A landscape with many peaks, sampled at points; each row gives a point and its height.
A climber steps from a point to the highest of its 2 nearest points, and stops where none of them is higher. Distance is the straight distance between rows; heights are no part of it.
j649 (h 313): [  6 -32   1 -12  16   8  18  -9 -41   3  33  -7 -51  26  22  -8   9   5
 -11 -20  -7  30 -18   3  20   2   5  63  -1   4  32 -27  -4   7  52  13
  14 -15 -28  -7   1   8 -67  43  27  34  21  28   3 -47  14  -6 -19   7
 -31   3]
j74 (h 444): [ 14 -26  -3  45  50  15 -17 -31 -52  13  41 -33  -6  29 -19 -15   8  -6
 -36 -27  -9  -3  11 -29  23   4   7  26   5  34  47  -6   7   3  22  -9
  21 -11  14  16 -16  14 -39  64  44   0  11  32   9 -36   0 -27 -10 -22
  -2  -5]
j523 (h 541): [-52  27 -23 -21 -50 -31  21  26  31 -45 -49  -4   0 -22   7  13   1   3
  59 -16  29  28  10  16 -29   4  16 -28  25 -47  -1 -28   7  -6 -27  29
  12  17  -2  20  10 -32  22 -47 -46 -13   3 -28   5  33  -3   7  37  60
   3 -54]
j818 (h 89): [ 34   2  63  17 -21  27   2 -11 -14  12  16  -7  28  -7  -7  43 -56 -12
 -25 -18  52  42 -10 -15  -4 -13  13  16  -2 -20   5  13  32 -49  36  30
   4  -4   9   7   6  17  27   3 -14   0  13   5  17 -29   0 -19 -26 -23
  -9 -29]
j431 (h 333): [  4  -7  11 -62 -50  16  -4  26  -6 -22   7   8 -20  -4  19  70  15   5
 -26 -10  20   0 -15  20   8  -9  -6  52   0 -45   4 -21  21 -27  33  24
  -9 -10 -13  -9 -11   4 -13  23  12 -12  18  26   3 -10 -26  24   8 -17
  -9  -8]
j653 (h 465): [-23  -1 -40 -19   2 -32  24   6  21 -11 -11  24 -44   4  11 -33  45   2
  33   7 -16 -18  20  -5 -13 -18   6 -11 -24   4 -16 -11 -21  37 -56 -25
  34   7 -18 -14  25 -11  -2 -20  -1  47  26  -1  25  53   1  13   8  35
   0   1]
j401 (h 182): [ 16   9  10 -44  13  -5  -6   9  20 -11 -19  29 -15 -33  -2  -5  14   3
  -9  35 -17 -36 -26  -8   1   2 -52 -16 -31  10 -42  -5 -22 -20 -22  -7
 -20  -5   2 -19  -5  35  26 -14  23 -36   0 -14 -18  26 -12  14 -38 -20
  12  52]
j50 (h 626): [ -9   5  -7 -33 -22  -6  13   3  28  -8 -26   7  29 -46   1  42 -42  -8
  26  19 -40   8 -49  67  30   5 -43 -33  30 -55 -35   4 -28   4  44  14
   7   0  -5 -16 -21  -2  20 -56 -40 -31 -51 -22 -15   2 -13  21   8 -20
  -8  14]
j807 (h 249): [  7   2  14  18  -9  -3   9 -34   5  20   5  19   0  20  -6 -31 -82 -19
  35  18   2  30 -18 -15  33   4  -5 -26  22   4  23   2  10   9  48  20
  -4  18  -2  11   6 -16 -13  21 -25  38  -1  21  -8 -51  28   7 -34  10
 -24  22]
j810 (h 373): [  5   9 -19  14  14  -9 -24  -9 -36   2  21  25  11  43 -13 -24  25  13
 -24  -4   4 -15  36 -17 -23  15  45  27 -27  51  37  14  24   5 -25 -50
 -50  10 -18   2  25 -28   1  61  28  27  43  34  -7  -3   4   8  20  15
  25   3]
j109 (h 342): [  4 -14  17 -12  -9  22  17 -10 -34   4  35   2 -41   1  24  22   5  -8
 -21 -23  38  21  -4  -5  10 -29  13  47 -29 -20   4 -20   4  -2  28   2
  20  -6 -31 -16   4  19 -27  35  21  43  33  33  16 -16  -5  -6 -18  -2
 -37 -26]
j336 (h 113): [ 32 -17  29 -14   0  -6  19 -26  22  10 -29  28 -58   8   5   1  -9 -10
  -1  -2  41  32   3  -3 -10   2  -2  25 -16 -44 -14 -15   2 -23  24  44
  12 -10 -16  -5  19   4 -34 -17 -14  16  30   0  13 -25  18  10 -20  29
 -33   2]
j589 (h 157): [-35  30 -18 -38  62 -18 -12  17 -20  -4  30  38  -7 -21  -3 -39   1  -4
 -22  24 -53 -18 -31  19  -2   0 -28 -21 -37  64 -31 -10 -49 -12  -2 -27
 -43 -22  14 -58   6  24  32  49  24 -10   8 -17 -39  18 -19   7 -29 -18
 -11  53]
j445 (h 452): [ 21 -40  10  46  67  16  -8 -51 -44  18  32 -42 -20  38 -17 -16   9 -16
 -21 -42   2  12  27   4   9   2  17  31  -1  20  29  11  -8  11  24   2
  32 -11   6   6  -3  10 -43  39  26  19   0  25  30 -40   8 -23   1  -3
  -8 -26]
j822 (h 546): [  1   3  17 -48  -7  11   2  -3  16  -6 -20   6  21 -56  -1  62 -10   1
 -19   3 -22   9 -43  74  12 -12 -29  -6  21 -50 -38  21 -29 -13  24  25
  -3 -16  -7 -32 -28  31  17 -34 -21 -44 -35 -16 -22   4 -22  23 -12 -35
   4  15]
j904 (h 50): [ -8 -18  23  49 -13  15   6  15  11  12  20 -19  44   1  23   4 -22  12
   6   4  15  26 -19 -26  -1   5  15  -7  18  -6   6  -7  12 -17  16   0
  32   1   8  32 -17   0  15 -22 -31   1 -22 -11  22  -5  15 -27   8   0
   4 -32]
j576 (h 269): [  7  -8   8  11   9  -8   4 -23 -23  15  15   5  -7  24   0 -34 -57 -11
  15  18 -16  32 -28 -22  45  19   0  -2  25  14  49  -9   6   6  55  25
  -2   4  -7   5   2 -16 -46  51  -5  33  -5  37 -20 -67  26  -9 -45  17
 -28  40]
j611 (h 288): [-32  38 -10  15 -36 -18  -7  17  47  -3 -57  16  15 -11 -18 -27 -18  15
  31  41  -8  -1  15  -6   0  29  -5 -33  25  11 -14  -6   5  27 -15  11
 -38  15  20  16   9 -39  28 -28 -31 -16  -4  -6 -32   4  35  38  25  29
   6  17]
j205 (h 415): [ -9  17 -33 -45   2 -14 -10  28 -14 -19   3   2  12   7   8   3  52  13
   4 -11 -10 -47  31   9 -38   2  24   6 -18  12  -5  16  -4  13 -60 -47
 -39   9 -16  -8  17 -17  25   8  19   4  11   1 -14  38 -20  -2  29   0
  28  -7]
j933 (h 344): [-40  -6 -24   2 -12  26   0  30 -17 -12  15 -39  18 -15  37  15  42  22
 -10   8 -23  -5 -20  25   5  14   9  22   8  -6   0  -8 -30  29  -2   6
  -6  -5 -10  -9 -33  13  -3  14  16  -7 -17   9 -36  12  -1 -16  43  -9
  12 -22]
j834 (h 335): [ 12   2  -2  43  11 -15 -13  -1  32  27 -21  31 -17  20  -3 -46 -15   8
   6  57 -16 -20 -11 -68  13  30 -31 -27  -1  36  20 -15  21 -20  -8   2
   4  -2  28  27  -9  -9 -13  14 -13 -18   2  12  -2 -23  26  19 -21  28
  -9  66]
j984 (h 174): [ 23   9  14 -16  56  -2  -3   1   7   4  -6  15 -23 -25  -9 -21  28  -6
 -24  16 -25 -44 -11 -17 -15  -6 -35 -12 -52  40 -48   3 -40 -30 -33 -27
  -9 -13   0 -20   6  38  29  -5  33 -20  12 -23  -3  30  -3  -4 -44 -18
   4  53]
j617 (h 273): [-29  31 -18   1 -27 -19 -12  17  39 -25 -64  -9  12 -18 -31 -10   2   4
  30  -5  -5  16  30  46 -22  11  21 -28  39  -6 -23  17  -3  39 -25  21
 -42  17  14   4  18 -41   5 -47 -26 -34 -10 -35 -38   8  27  29  43  31
  13 -16]
j545 (h 329): [-37   2 -24  19 -31  39 -18  40  -1   2   7 -38  56 -25  22  34  44  12
 -27   1 -35 -14 -23  19   9  21  15   3  23  -4   9 -17 -14  14 -13   1
 -11 -13   3   1 -32   9  19   2   4 -35 -38  -2 -46   8   7 -26  38 -20
  20 -14]
j927 (h 493): [ 13 -10  25  51  27   4  -3 -25  -7   9  44  -7  13  -3   0 -24 -44 -15
 -13   4   0  23 -25 -65  40  -2 -19 -33   8  20  17 -17   7 -36  43  35
  47  -7  23  18 -33  12 -23  30   7  -8   6  11   6 -40   4 -37 -52 -27
 -25   7]
j279 (h 57): [ 19 -34  21  70  20  21  -3   0   7  24  13 -30  34  13   0   9  -5  -5
 -12  -5   9   1 -12 -46  -2   5  -6  -3  12   7   8 -10  11 -35  -6   1
  51 -12  19  36 -25  15   5 -23 -10 -26 -25  -9  29 -12  12 -38 -16 -19
   5 -13]
j861 (h 314): [-12   4  -3  18 -17  48 -23  22  -7  18   4 -25  58 -31   6  48  25  12
 -53  -6 -36   4 -31  39  10  14   4   8  23 -16   7 -11 -21  -1   6  22
 -27 -25   6 -14 -38  20  17  10   1 -45 -29  -3 -61 -18   6  -7  28 -35
  23  -5]
j756 (h 533): [-46   7  -3  37 -40   0  31  12  13  -7  16 -18  53 -20  38 -17 -44   7
  41  -5  14  34  -2  -2   5 -11  33 -25  31 -11 -24   3   6  26  15 -22
  13  33 -13  27  -8 -21  22 -28 -44  44 -18 -11  16  25  23 -22  25  15
  -4 -59]
j389 (h 237): [ 15   2  -5 -25 -12 -30  -8  -7  31  -9 -46  -3   0  23 -43  -4 -28 -13
  42   1  -3  -6  28  44 -21  -9  -2 -40  25 -36   2  49  23  23 -24   0
 -11  15  15  -6  13 -30   3 -65 -35 -12 -27 -38  18   3  -5  26   5  15
  12   9]
j553 (h 307): [  8  12   1  45   1 -18 -11  -7  49  21 -42  23 -12   2 -15 -45 -12   2
  13  44   2  -5  15 -33  -2  29  -6 -30   0  19 -12   7  -2   7 -22   9
  -9   6  17  19   4 -15   8 -19 -22 -11   2  -9 -10  -4  36  30   5  30
  -1  41]
j404 (h 499): [ 16 -28 -12  54  81   6  -6 -41 -33  13  23 -27 -36  52 -22 -35  37  -1
 -13 -33  -6  -9  45  -7   2  11  34  23 -16  42  27   6  -8  23   2 -35
  19 -13   0  13  14  -2 -35  42  26  27   7  23  40  -3   6 -10  20  15
   8 -13]
j795 (h 122): [ 44 -17  18 -27   0 -12  24 -34  15  19 -11  40 -75  24  10  -9 -18 -13
   5   1  29  23  -1 -29  10  -1  -6  30 -16 -15  15 -24  16 -22  22  16
  17   0 -32   0  39   2 -49  15  -2  40  40  23  18 -35  16   7 -52  33
 -28  24]
j738 (h 365): [  2  -5  10 -32  -9  25   1  -2 -36  -6  26  -5 -26   5  16  35  40   6
 -28 -31  35  -5  23   2  -1 -16  14  63 -28  -8   8  -9  13  -2   5 -14
 -13 -11 -21 -14   7  14 -11  34  37  18  29  25   6   6 -25   3  14 -11
   4 -22]
j243 (h 406): [-47  13 -28 -32  21 -21   9  22   7  -2   4  14 -30 -19  17 -40  35  10
  14  22 -49 -22  -8  26  -6   3  -7 -17 -25  38 -39  -5 -51  38 -27 -22
 -15  -7   0 -37   6   2  17   6  12  27   4 -18 -12  36  16   7  16   9
  -1  23]
j424 (h 385): [ -1   2  -1  35  31  27  -3 -25 -62   5  50 -51  34  -2 -13  13  -2  -2
 -26 -41   2 -17  24   7  22  -9  28  18  -8  10  32   8 -19  30  -1 -11
   6   0  12  -2 -18  19  12  38  42   8 -12  29   2  17 -27 -47  11 -46
  20 -37]
j925 (h 442): [  0 -12 -13  16   4 -20   5   0  42  -1 -26 -22  32 -28  11  -1 -26 -14
  35   2 -47  16 -25  66  -3  -2 -12 -38  38 -38 -34  21 -31  19   8  13
  23   9   2   1 -16   1  -9 -97 -36 -32 -59 -57   2  11   3 -19  25 -12
 -17  -3]
j684 (h 106): [ 31 -21  30  10  -3   1   7 -16  22   6 -20   5 -22   6   1  24  -5  -6
 -11  -7  46  34   9   1 -20   3   2  21   1 -41 -10  -4  16 -34  23  46
  20 -12   2   6   0   3 -21 -36 -24  -5   5 -16   8 -23  10   5  -1  12
 -14 -21]
j252 (h 612): [ 14   0  -9  41  45   6   7 -18  -9   8  -5 -17 -17  17  -2 -25  61  -3
 -19 -11   6 -23  51 -29 -28   3  38  22 -38  25  -7   7 -11  -4 -54 -34
  10   2 -15  11  16   0  10   7  18  15  28  15  12  47   8 -13  31  22
  22 -14]
j671 (h 430): [-50  -7 -57 -44  17 -33  17  25  12   1   8  15 -50   0  12 -32  39   8
  35  -3 -60 -24  -8  42  -8 -15 -11  -9 -18  12 -24  -9 -51  54 -25 -31
  18   3  -8 -41  16  -2  -5 -19  -3  42  -7 -16  13  43  -9   1   5  10
  -9   9]
j309 (h 461): [-12   6 -42 -73 -30 -29  14  34   4 -40 -17   6 -35 -10  19  21  67  11
  21 -12  14 -37  16   0 -26 -20  -1  10 -11 -25 -12 -18   8   2 -52 -13
   7  13 -19   1  13 -10   4 -15  15  -2  28   3  14  51 -22  -1  11   8
   6 -16]
j384 (h 550): [ -4 -12 -12  51  76   6  -6 -20 -23  13  11 -29 -35  25  -6 -32  63   6
 -27 -30 -13 -12  42   7 -13  21  44  42 -36  29  -2   2 -36  29 -24 -23
  -5 -10  -6  -4  18   4 -14  23  22  16   3  12   9  19  17 -12  46  23
   9 -27]
j101 (h 43): [ -6 -26   9  25 -21   4   2  21  13   3   5   0  23   4  21  14 -22  10
  10  14   0  32 -27   7  -1  16  -8  -3  27 -22  14 -16   6  -4  41  27
  26  -6   7  23 -24 -13 -20 -30 -38 -13 -35 -12   0 -30   7  -2  25   3
  -1 -18]
j437 (h 481): [ -7  15   8  24 -13  -4  -1   4  45  -1 -46  -7  35 -31 -15  -6 -47  -4
  35  13 -17  15  -1  36   2   4  -7 -43  36  -6 -50  15 -20  27   4   3
 -12  22  13  12   1 -17  16 -88 -37 -34 -39 -50 -11   7  38   9  14   1
  -5   4]
j408 (h 371): [ 30  -3  18  19  11   8  -5 -18  21  17  -2  37 -21   8  -4 -25 -38  -9
  15  46   4 -13 -21 -73  28  10 -44 -33 -16  30   8 -11  26 -34   7   7
  21   1  12  17  -2  10 -14  11  -5  -5   8  13  20 -15  -4   9 -52   3
 -10  58]
j311 (h 164): [-22  34  -2 -14  66  -3  -2  -5 -17   1  18  11  -2 -42   0 -36  15 -11
 -25  13 -38 -19 -13   4  -7 -11 -10 -20 -51  59 -49   6 -62 -15 -32 -33
 -32 -13  12 -44  10  40  53  29  43   2  12 -18 -33  41   9 -12 -31 -24
  -2  41]
j820 (h 150): [-37  35  -4 -32  19  -6   7   6   0   3  13  35 -15 -41   3 -37 -13  10
 -10  37 -40  -1 -30  15  16   4 -35 -15 -32  39 -36 -19 -43  -3  17  -2
 -50  -9  -3 -44   7  25  25  46  25  16  12   7 -57   4  13  17 -32   6
 -16  48]
j285 (h 75): [ 52  18  40   1  -5  13  -8 -34  -1  16 -10  14  -2  17 -26   0 -16  -5
 -17  -2  35   1  23 -26 -14 -15  14   3 -15  15  10  41  31 -30 -12   2
 -26   2   0  -1  28   0  23  17  10  15  28   5   9 -12  -6  14 -37  -6
  14  15]
j435 (h 386): [ 10 -18   2 -10   5  30 -11   3 -47   8  27 -25   1  13  -2  45  25   5
 -39 -31   3 -12   8  25   7  -4   0  58  -5  -6  24  -5   4   5  20   3
 -11 -15  -8 -12  -7  19 -21  30  37 -22  -2  14  -1 -11 -36  -1  25 -38
  15 -18]
j498 (h 292): [  9 -20  -2 -12  27  -9   5 -12 -39   1  31  -4 -30  31  -1 -23 -25  -6
  -3  -7 -28  18 -21  -3  32   9 -10  28  23  29  48 -15   3  10  54  10
   8 -14  -4  -8   1   1 -66  64  24  35   6  26  -7 -66   9  -8 -35   1
 -32  30]
j930 (h 618): [ 20 -49  12  51  34  11 -11 -21 -14  17  31 -14   9  30   4   0 -35 -19
 -12  -5   4  12 -24 -44  23   4 -20  -5  36  14  40 -18  26 -31  44  23
  50 -18  23  38 -31  -3 -50  26   5 -11 -13   7  30 -65   1 -27 -24 -27
 -14   2]
j151 (h 362): [-36   8 -13  -6 -18  -3  -5  27  17 -10 -20  -4   2 -16  16  -5  39  17
  -1  27 -13 -11   0  12  -3  18   0  -1   7  -1 -11  -4 -13  18 -17  19
 -18  -2   0  -7 -14  -7  10  -3  -8 -10  -1  -2 -40   8  15  14  31  17
  12  -1]
j824 (h 64): [ 26 -22   3  30   3  15  -9   8   3  11   5 -11  21  20  -9   7  -2  -4
 -12  -1   7 -28  -2 -48  -6  -2 -11  -3   5  15  13   8  27 -24 -21 -13
  28  -6  21  26 -11   6   6 -14   4 -22 -11  -8  34   8  -7 -20 -19 -23
  16  11]
j126 (h 352): [  5  12  -9  10  17  20  -8 -11 -66   4  52   0  10  19  -6  -8  19   4
 -27 -19   7 -25  25 -32   5 -14  22  26 -31  45  35  -2  21  -6 -14 -47
 -25   5  -6   1  10   3   3  74  52  20  32  38   4  12 -23  -8   3 -18
  16  -8]
j776 (h 82): [ 38  15  56  14 -26  21   2 -37  -7  15   5   8  12   7 -16  10 -62 -14
  -6 -15  60  38   8 -33   0 -22  27   1  -1   0  19  32  40 -41  24  17
 -13   9  -2   6  23   6  23  13 -11  27  31   9  21 -35   8 -11 -47  -7
  -8  -6]
j964 (h 349): [  2  -8  -4 -46 -23   6  -5  22 -11 -24  -3   1 -33  -1  18  41  47  19
 -22 -17  28   1  11   8 -13  -4   1  51 -12 -33   3 -25   9 -10   0  23
  -9 -11 -14  -7   0   3 -19  15  20  -7  29  20 -10   6 -16  17  23   4
   3 -19]
j14 (h 420): [ 28  23  41 -59 -21   8   2  -3   7 -21 -18  -9  -5 -15   2  70  14  -6
 -20 -29  50  -9  17  18 -13 -30   6  24 -23 -53 -33  14  14 -31 -17  -2
 -16  -5  -2 -21   7  19  42 -22   2  -2  14  -3  11  16 -18   5  -8 -14
   4 -13]
j268 (h 439): [-12  -1 -55 -47  -3 -23  13  36   1 -30  -6  -3 -15  -2  24   7  75   7
  11 -14  -1 -57  25 -23 -30  -5   3  20 -17   0  -1 -19   1  -2 -60 -44
   7  14 -26  15  22  -6  -8  -5  38   1  35   4  22  63 -29  -6  30  -5
  13  -3]
j544 (h 540): [-11  15  -5 -13 -21  -9  -4   8  42   3 -42  13  18 -23 -10   4 -39   2
  34  38 -30  -7 -20  24  17  22 -44 -50  21 -22 -22   3 -16  17   7  16
  -1   8  12  -3 -10  -9  24 -60 -32 -30 -42 -28 -17   5   9  19   9  -5
   2  34]
j769 (h 363): [-18  11 -14  29  18  21   3  -8 -59  -3  54 -37  25  -8   5  -4  18   4
 -19 -22   3 -31  19 -38  27 -16  27  18 -25  40  22 -15 -10  12 -24 -41
   7   8   6   9 -13  23  13  54  52  12  17  39   8  39 -24 -40   5 -33
  14 -25]
j248 (h 132): [ 27  -2  12 -19  18  -6  11 -21   7  12  13  44 -60  15  -1 -18   5  -3
  -3  11   5  -4  -2 -31  10 -17 -14  15 -34  21  -6 -19  -2 -11   6 -12
   4 -14 -24 -20  29  18 -18  30  20  41  33  13  18  -7   2  16 -48  14
 -24  31]
j11 (h 503): [-13  -1  -9 -21 -12  -8  20  -3   2  -1   6  24 -39   4  16 -11  35   9
  12   1  12  -2  21   1  -9 -18  15   7 -20 -10 -13  -4  -3  28 -23 -15
  11   3 -18 -16  13  -4  -2   4  -1  52  23   8  13  25  -2  17  -3  28
  -4 -14]
j153 (h 409): [  3 -20  -7  33  29  32 -18 -18 -54  13  29 -43  21  20 -12  13  22   6
 -31 -41  -4  -2  18  38  11  12  18  34   7   4  33  16  -8  38  18   4
  -2  -4   2  -2 -18  12 -17  34  25  -8 -21  22  -5 -16 -15 -23  37 -22
  20 -34]
j377 (h 450): [ 32   8  34 -41  -9   9  -1  -9  -7  -6  -7  -4  11 -16 -20  46 -13 -12
 -23 -19  24  -2  -1  28  -1 -31 -12   5 -17 -29 -27  37  -6 -10  -7   4
 -11  -4  -2 -32  -1  27  37 -13   8 -11  -3 -10   3   6 -31  13 -28 -36
   0   4]
j391 (h 537): [-12 -15 -32 -15 -26 -35   8  20  11 -19  -9 -20   6  14   6  12 -11 -12
  43 -17  -1  17   5  36 -25 -16  24 -23  27 -50  16  20  26  23  -8 -13
  31  23  -9   8  -2 -32 -20 -61 -42   8 -35 -28  30  22 -28 -22  33  20
  -6 -45]
j521 (h 383): [-33  11 -38 -15   8 -31 -12  47  17  -2 -20   7   1 -12  11 -33  32  12
   6  48 -51 -48 -14  11  -6  23 -22 -26  -8  29 -20  -4 -32  25 -36 -20
 -26   3   5  -7  -7 -11  11   1   7 -17 -10 -10 -41  17   5  12  27  10
  13  41]
j290 (h 625): [ -8 -13 -13  31 -24 -27  25  14   8  -1  17 -32  47   4  34  -5 -44 -12
  50 -29  -2  33  -8  21 -11 -14  35 -29  39 -32   0  19  21  24  17 -24
  30  38  -5  20  -3 -28   6 -44 -48  30 -44 -29  40  10 -14 -38  25  12
  -6 -62]
j209 (h 394): [-12   9 -36 -20  12 -17 -34  30 -23  -4  21  30  21  24  -8  -8  46  17
 -29  13  -6 -37  28  -3 -37  16  11   8 -21  36  16   5   7   2 -32 -48
 -61   4 -15  -1  18 -30   7  45  28 -18  28  10 -35   1  -9  16  32   3
  27   8]
j120 (h 608): [-65  19 -28  -4 -52 -10  30  27  25 -34  -7 -11  20 -18  39   1  -8  12
  53  -5  12  19   1  10 -13  -5  27 -18  24 -34 -10 -12   5  27  -8  -9
  15  24 -15  18   0 -30   7 -43 -46  33 -13  -9   3  36   3 -11  43  37
  -5 -61]
j762 (h 250): [ 21   2   2  -3 -30 -14 -22  10  31  -7 -39 -10  28  22 -40  37 -28   5
  14 -12  -4  11  20  42 -32  12   4 -25  44 -35  32  39  38  -1  -9  14
  -6  -3  26  10   5 -31  10 -58 -41 -45 -32 -43   6 -16 -10   9  22   3
  35 -15]
j344 (h 483): [ -3 -19 -30 -24 -11 -36  12  12  19  -9 -17 -14   6  -3   9   9 -19 -12
  44  -4 -33  11 -21  70 -12 -14 -10 -37  29 -55 -12  11 -10  29  12   7
  38  11  -7  -8 -18 -17 -29 -82 -36 -13 -57 -40  16   6 -33 -17  30   2
 -17 -13]
j522 (h 229): [-17  11  25  33 -25   5  13 -11  10  10   7   4  37  -8   2 -26 -61  -3
  23  17   7  37 -13   3  31   0  -5 -27  28   0 -12   2  -5  11  46  18
 -10  17   6  14  -5 -10   4  -3 -29  21 -13   4 -13 -21  33   9  -4   0
 -23 -14]
j894 (h 203): [ 30  20  35  16  -7   6 -10 -16  14  14 -12  15  26  -4 -35 -14 -53 -12
   6  27  10   0 -13 -20  12  -1 -26 -42   6  21  -2  26  11 -16   6  20
 -15   3  24  -5  -2  11  24  -4 -11 -13  -9  -9 -10 -18   5  15 -46 -22
   5  35]
j840 (h 97): [ 26 -16  39  11 -18  32  -3   5  -8   5  14  -3  -2   3   9  57  -2   6
 -33 -20  49  24  -5 -16 -12   3  12  48  -3 -28  15  -8  37 -48  26  27
  18 -13   1  15  -2   6  -5  -2  -5 -17  10   9  21 -28  -7 -14   5  -5
  -1 -33]
j360 (h 192): [ 31  16  14 -15   5  -3 -18   4  18   6 -14  33  20 -11 -26  -8 -15  -7
  -7  38  -8 -26 -19 -23   5   5 -45 -32 -15  13 -13  14   5 -17 -12   0
 -32  -5  18 -14  -7  17  22   0   7 -34 -13 -13 -26   0 -11  28 -42 -16
   8  61]
j483 (h 549): [-11   9   5  12   4  10  12 -20 -11   4  16   4 -17   1  17 -19  44   9
  -9  -7  20  -3  31 -25 -10 -18  34  23 -35  21  -7   5  -8   9 -29 -29
   0  -3 -18  -8  15   6  12  24  22  50  33  20   6  33  15   2   4  20
   1 -19]
j12 (h 492): [-38  21 -41 -68 -56 -34  13  33  10 -39 -34  21 -31   1   9  15  34  13
  36   0  25 -12  14   4 -19  -5  -5 -12   6 -40   6 -29  16   4 -31  12
   3  13  -6   7  10 -31   9  -2 -24  -4  27  14   7  32 -21  27  19  44
  10 -25]
j800 (h 532): [-39   6 -47 -33 -47 -32   5  35  17 -38 -51   6 -23   3   4  -2  48  11
  41  -4  14   6   3  -8 -28  16  -1  -6  14 -20  14 -39   2  -4 -49  33
  25   8   1  37  -2 -31  -3 -21 -21 -34  11  -8  15  31 -19  18  36  54
  16 -29]
j357 (h 263): [-10  14   4   5 -38   1 -21   9  19 -18 -35 -14  29  -6 -28   8 -18  13
   9 -14   3  27  27  48 -22  11  29  -8  42 -19   0  34  22  27  -1  20
 -43  12  12  -4  11 -35   9 -35 -27 -21 -16 -27 -31  -6  28  23  29  14
  18 -29]
j961 (h 141): [  2  31  11 -14   9 -14   5 -17  10  11   5  46 -28  -6  -4 -46  -8  -1
   3  35 -16  -7  -6 -27  20   2 -18 -19 -36  37 -19  -9 -17  -7  -4 -12
 -31  -5 -11 -25  26   9   8  36  14  28  25  13 -16   0  19  33 -37  21
 -21  48]
j29 (h 502): [ 18 -41  -1  40   3  31 -16  -8 -33  10  32 -27   5  38  -2  19   1  -5
 -33 -26  20   5  -4 -36  17  11  -8  42  23  12  60 -16  47 -20  42   4
  33  -9  12  38 -16   9 -51  40  24 -16   5  23  30 -42  -4 -20   2 -33
   0 -11]
j622 (h 70): [ 36  -1  18  31   2  20 -18 -15 -20  25   5 -11  26  29 -29   1  -1  -6
 -23 -12  18 -15  24 -26 -13   0  11   3  -1  19  27  34  34 -16 -22 -12
  -9   3  21  16   4   1  15  14   8 -12  -2   9   9  -3  -4  -9  -7 -20
  28   5]
j747 (h 216): [  1  27  33  36 -27  18 -11 -13  25   6 -18   3  47 -22 -30 -14 -67  -9
   9  19   1  22  -8   2  19   5   0 -31  30  16 -15  11  -3   9  27  20
 -27  12  24  10   1  -4  22 -22 -16 -14 -14 -11 -24 -24  36  20 -16 -14
  -1  10]
j680 (h 422): [ 19 -21  16  27  24   6  16 -18   6  14  21  10  -4  -1  10 -21 -42 -22
   9  21  16   6 -30 -63  31 -12 -33 -31  -2  18  -5 -12  16 -36  25  11
  57  -3   7  26 -19  12 -12   5  -5   7   5   0  41 -16 -10 -16 -47 -16
 -22  15]
j136 (h 494): [ 43  -8  35 -59  -4   3  -5  -9  16 -12 -26   9   1 -31 -13  72  -2  -6
 -32  -9  11   1 -24  50   3 -16 -28  13   0 -56 -42  14  -5 -31  14  22
   9 -19   1 -28 -12  36  17 -40  -7 -49 -18 -21   7  -6 -29  19 -22 -32
  -3  19]

Where does a climber stop that starts at each point below?
j617 -> j930
j309 -> j120
j126 -> j120
j861 -> j252
j545 -> j252
j248 -> j153
j671 -> j252
j649 -> j153
j622 -> j153

Call two points neighbours if one is among the 2 nearest of the other. Go from one point of each pair to the other, from neighbour to neighbour, staying as high as possible. Name the lowest point that can't be avoided.
j50 and j153 -> j126
j50 and j120 -> j925
j120 and j290 -> j756
j930 and j252 -> j74
